Each scene shows the same named points in several views. A view is turned or mirrored, shifted and resized as a whole, has a little noise and may leave points out.
In the rows, 100 means zero.

Scene 1
View 1
Z69: [113 121  95  78  91  74 101 106 105  89 100  83 103  89 111 100 116 116
  99  88 112  81 103  93  93 107  90 102]
Z427: [ 99  83 115 109 106  99  96 123 119 114  94  95 124  78  96 106  86  92
 109  97  98 100 105  83  77 119 105 100]
Z911: [108 107 107  95 100  84 102 113 113  97 100  91 109  88  96 104 105 106
 104  91 102  91 106  99  88 113  93 101]
Z634: [123 113 100 112  92  99  94 113  99 111 100 108 127  89 120  95  93  82
 100 100 136  97  89  62  71 121 124 100]
Z939: [ 99  99 112 106 107  89 105 116 117 107  96  89 106  87  87 106  99  99
 105  95  95  94 106  99  87 116  96 103]
Z895: [110  88 109 116 101 113  75 110 102 112  84  90 116 101 114 105  93  78
 100  87 132  84  82  80  90 126 115 109]
Z793: [109 102 116 108 104  94  92 110 113  90  98  93 107 106  90 106 104  95
 106  82 106  89  99 116  98 120  90 106]
Z304: [ 88  98 111 122 119 101 104 109 108 121  81  73  81 106  72 113 102  85
  96  92 100  83  94 110 102 126 101 114]
Z586: [108 124 101 124 107  94 113 106  99 122  94  93  94 101  88 101 102  81
  92 103 123  91  90  86  84 124 119 106]
Z761: [105 123 102 111 104  82 121 114 108 116 100  95 101  86  86 101 101  94
  99 106 106  98 105  86  77 117 110 101]
Z956: [113 123  96  83  94  75 104 107 106  91 100  84 100  92 105 100 115 113
  99  89 111  83 103  98  94 109  91 103]
Z38: [ 99 122  95  65  98  60 114 110 114  88  99  70  88  79  96 104 122 133
  99  91  87  79 117 106  98  99  74 101]
Z355: [106 103  98  85  96  86  91 111 107 101  92  80 108  84 114 103 106 107
  98  89 113  82  99  82  91 112  98 103]
Z830: [119 113 103  82  89  76 100 115 114  85 109 100 125  78 114  98 105 115
 108  91 107  95 110  88  80 107  91  95]
Z367: [115 123  93  89  94  83  97 102  99  98  95  81  97  97 113 100 115 104
  94  89 125  77  93  89  96 113  99 106]
Z395: [ 96  83 114 104 107 101  87 115 116 105  88  80 108  93  94 111  97  96
 105  85 101  86  99 101  95 120  94 107]
Z749: [ 89  95 111  78 107  76 102 114 124  87  92  68  93  87  82 113 112 124
 106  82  75  81 116 124 106 107  67 105]
View 2
Z586: [118 113 109 101 112 111 112  89 108 104  89 103  86 104 108 104  98  95
 107 106 104 105  99 102  84 113  94 100]
Z38: [105 103  99 106  89 100  81  77 115 117  90 120  78  97 106 113  91 109
  80 105  86 107 102  79 105 117  94 132]
Z395: [104 110  92 116 100 103  83 101 104 106  93 113  93  92 107 102  92 101
  98 105  97  90 102  95  93 102  90 104]
Z69: [108 108  94 102 102 103  96  82 117 114  99 116  80  94 105 102  91 102
  86 105  92 106 104  89  98 110  96 118]
Z761: [113 113 104 104 104 105 102  87 110 103  88 111  82 106 109 111  99  95
 105  99  98 109 100  92  84 120  95 108]
Z956: [108 108  96 103 101 103  97  81 116 114  97 114  79  95 105 104  90 104
  88 105  94 107 102  89  99 110  95 118]
Z911: [105 112  93 109 100 102  92  88 111 106  95 115  82  96 108 107  92 102
  97  99  97 103 103  88  94 110  93 112]
Z830: [102 114  82 105 102  99  96  84 120 108 105 123  75  94 107 105  92  99
  93  93  92 111 107  83  92 111  98 115]
Z304: [112 107 112 115 100 109  89  98  97 105  79 100  95 100 109 108  95 104
 104 112 103  89  95 100  94 108  87 104]
Z793: [102 113  93 114 100 106  94  91 107 104  95 106  84  92 109 105  88 106
 100 101 105  97 100  92 100 100  88 106]
Z749: [ 98 105  96 118  85  99  71  88 106 111  86 115  85  93 108 114  89 112
  87 104  93  94 100  80 107 109  88 124]
Z939: [105 112  96 113  99 102  89  94 106 103  90 113  86  99 109 109  96 100
 103 100  98  99 101  89  89 112  91 108]
Z895: [111 113  91 107 116 106 101 104 108 106 103 111  95  91 105  89  94  92
 102 108 100  93 104 107  85  98  95  93]
Z634: [114 118  89  99 120 104 114  93 117 105 107 116  84  97 106  94  98  86
 105  98  98 109 107 101  76 109 101  95]
Z427: [104 116  89 114 104  99  88 103 107  99  95 119  89  99 109 106  99  92
 108  95  95  98 106  91  78 111  95 100]
Z355: [109 108  91 105 105 101  92  92 114 113 100 120  87  93 104  98  94  97
  89 105  90 101 106  93  91 108  97 112]
View 3
Z749: [120  99  56 106 126  94 118 114  58 121 103 115 152 102 116 112 105 112
  97 107 116 115 106 104  85 102 110  98]
Z956: [102 106  80 105 122 104 111  94  77 122  88 100 124  96 108 121 119 111
  84  95  99  88 105 108 105  90  92  97]
Z586: [ 82 111 107  95 118 120 104  86  82  92 103  98  87  80  96 126 101 111
  83 104  75 104 105  98 107 100  83 120]
Z761: [ 93 105  97  95 126 100  98  87  84  95  98  97 112  79  96 130  98 116
  86 114  89 104 107  98 111  93  88 118]
Z304: [ 97 106  87  96 119 123 115 106  60  93 120 110 102  89 107 112  97 106
  95 110  86 131 109  97  84 120  98 119]
Z939: [109 102  85 101 120 101 101  97  80  94 110 108 126  94 106 123 101 110
  91 106  95 111 107  92  97  95  97 117]
Z395: [118 104  84 103 115 113 105 101  79  93 119 110 124 106 113 115 113 102
  91  95  94 113 110  90  88 104 100 119]
Z355: [114 107  88 102 120 109 101  88  86 107 100  95 125 104 111 121 130 103
  85  91 100  92 117 102 102  98  92 109]
Z793: [107 105  80 109 110 110 114 104  75 104 110 118 116 104 111 115 102 107
  86  91  85 104  95  90  90  89  98 110]
Z69: [104 106  81 105 122 104 110  93  80 121  88  98 126  98 110 121 123 110
  84  94 100  86 108 108 106  91  91  97]
Z427: [120 102  95  98 117 100  89  90  96  77 120 105 130 100 105 127 107 105
  89 102  92 111 113  82  99  93  96 130]
Z38: [109 102  62 102 133  89 114 101  64 135  82  99 149  92 110 120 116 117
  91 110 120  95 110 118 103  97 100  88]
Z367: [ 97 110  89 103 119 117 112  90  79 120  90  94 108  97 110 119 128 107
  82  89  93  84 110 110 104  97  87 100]
Z830: [115 103  82 107 118  90  98  87  96 111  90 101 139 102 107 129 117 112
  81  92 101  79 104  95 111  72  92 104]
Z911: [108 103  81 104 119  99 105  97  81 104 102 109 128  97 106 123 104 111
  87 101  95 101 102  95 100  88  96 111]
Z634: [100 111 115 100 110 115  88  72 111  84 104  91  99  97 101 132 123 105
  75  85  76  81 110  88 115  82  79 125]
Z895: [110 110 106 103 107 131 100  87  95  84 123 102  96 110 112 117 128  95
  82  79  76  99 113  87  94 102  89 126]
View 4
Z761: [ 88  98  95  96  83 108 119  96  90 144 100 104 128  91  90  90  98  96
 113 126  90 114  95  98 117 106 115 102]
Z427: [107  95  90  96  92 113 125  77 119 126 100  95 119  93  91  75  99  95
 107 120 114  99  87 107 111  87 119 101]
Z793: [ 97 100 104 102  85  86 104 105 105 106 101  93 112  93  97  82 103  93
 122 105 110  98  91 101 127  99 106  90]
Z355: [ 99 110  99  96  67 115 118  92  98 109  94  93 116 100 102  95  91 114
 106 112 106 103  99  96 115  96 117  77]
Z939: [100 100  98  98  85 101 115  89 104 124 103 100 116  95  88  85 104  96
 116 113 112 111  96 106 115  99 108  99]
Z895: [109  88  96  99  83 107 113  96 112 100  80  88 140  98 112  75  92 109
 102 124 101  67  77  99 119  98 119  91]
Z911: [ 93 106 101  98  79 101 114  96  99 121 103  95 109  93  94  90  98  99
 116 109 107 112  98  99 120  95 113  88]
Z304: [111  88 103 101  89  90 100  99  95 110  95 112 141 105  90  86 117 101
 125 114 112 100  95 112 110 124  91 112]
Z395: [112  98 100  99  85 100 111  88 112 103  97  96 120 101  95  83 105 102
 114 109 121  96  93 108 113  99 105  94]
Z367: [ 89 109 104  98  62 106 110 108  82 108  91  94 123  99 108 101  89 115
 111 114  92 102  99  89 123 107 114  75]
Z749: [105 118 109 100  73  91 105  90  98 102 114 102  92 104  83 101 113 102
 129  88 134 134 116 109 112 101  92  85]
Z830: [ 84 116  97  95  70 111 123  95 101 126 106  85  95  88  98  92  85  99
 107 109 101 114  98  91 126  79 126  72]
Z634: [ 89  93  89  95  80 120 127  97 104 131  84  86 134  87 111  78  78 103
  94 135  81  79  77  89 125  89 135  86]
Z38: [ 90 126 107  97  58 105 112  96  79 117 113 102  93 102  87 115 101 111
 122  95 114 144 121  97 114 103 103  74]
Z586: [ 88  88  97  98  84 102 111 108  86 134  89 103 147  92 100  85  96  99
 113 132  80  93  84  95 122 117 113 105]
View 5
Z895: [ 82  90 104  92  93  92 100 100 120  97 100  85 104 103  88  97  83 120
 108 115 109  98  96  67 107  86 119  86]
Z69: [ 90 104 104  92 109 111  98  92 106 108 113 115  96 102  95 102 106 106
  97 102 109 101 101  91 102 102 130 120]
Z355: [ 88 101 106  89 107 109  98  94 107 101 104 106  99 105  93 107  99 105
 103 106 108 101  99  85 107  93 128 111]
Z956: [ 90 102 103  95 108 111  98  93 107 109 114 116  95 101  96 100 108 107
  96 101 108 101 100  93  99 104 128 121]
Z395: [ 81  93  94 105 102 102  99 106 109  94 100 107  99 116  87 101  89 107
 104 116  98 109  93  83  99  88 120 105]
Z586: [ 87  79 107 100  90 104 109 100 119 111 106 100 102  96 109  88  97 119
 111 102 104  88 100  97  96 104 108  89]
Z304: [ 80  71  90 119 104  96 110 117 111 100 100 109 100 113 101  89  93 111
 107 118 100 107  88 100  98  97 117  95]
Z830: [ 88 116 109  87  96 119  90  85 108 103 112 114  97 106  89 106 103 105
 100  99  98  97 106  84  94  97 119 124]
Z367: [ 91  96 105  91 109 104 101  93 111 111 112 107  97  96  98  99 106 113
  97 102 116  99 100  88 106 104 131 111]
Z939: [ 82  94  98 105  96 111 100 102 108  98 103 113  99 114  94  99  94 104
 107 109  92 103  97  94  93  93 112 109]
Z634: [ 87  99 118  78  83 108  98  84 121 105 104  89 104  95  98  99  92 119
 113  99 105  83 108  75 101  93 109  91]
Z749: [ 83 100  85 114 117 111  97 109  97  97 108 132  93 122  87 104 103  95
  94 115  95 119  91 100  94  96 130 132]
Z911: [ 85 101 101 100  99 111  97  97 108 102 108 114  97 109  93 100  99 106
 102 105  98 102 100  90  94  97 118 115]
Z427: [ 81  99 104  97  89 113  97  99 110  91  96 103 103 118  90 104  85 103
 115 111  88  99  99  84  95  83 106 101]

Which points are out of place in each view (at most two, in the order of its rows)? Write none if all are in place.
view 1: Z69, Z586
view 2: Z395
view 3: Z911
view 4: none
view 5: Z895
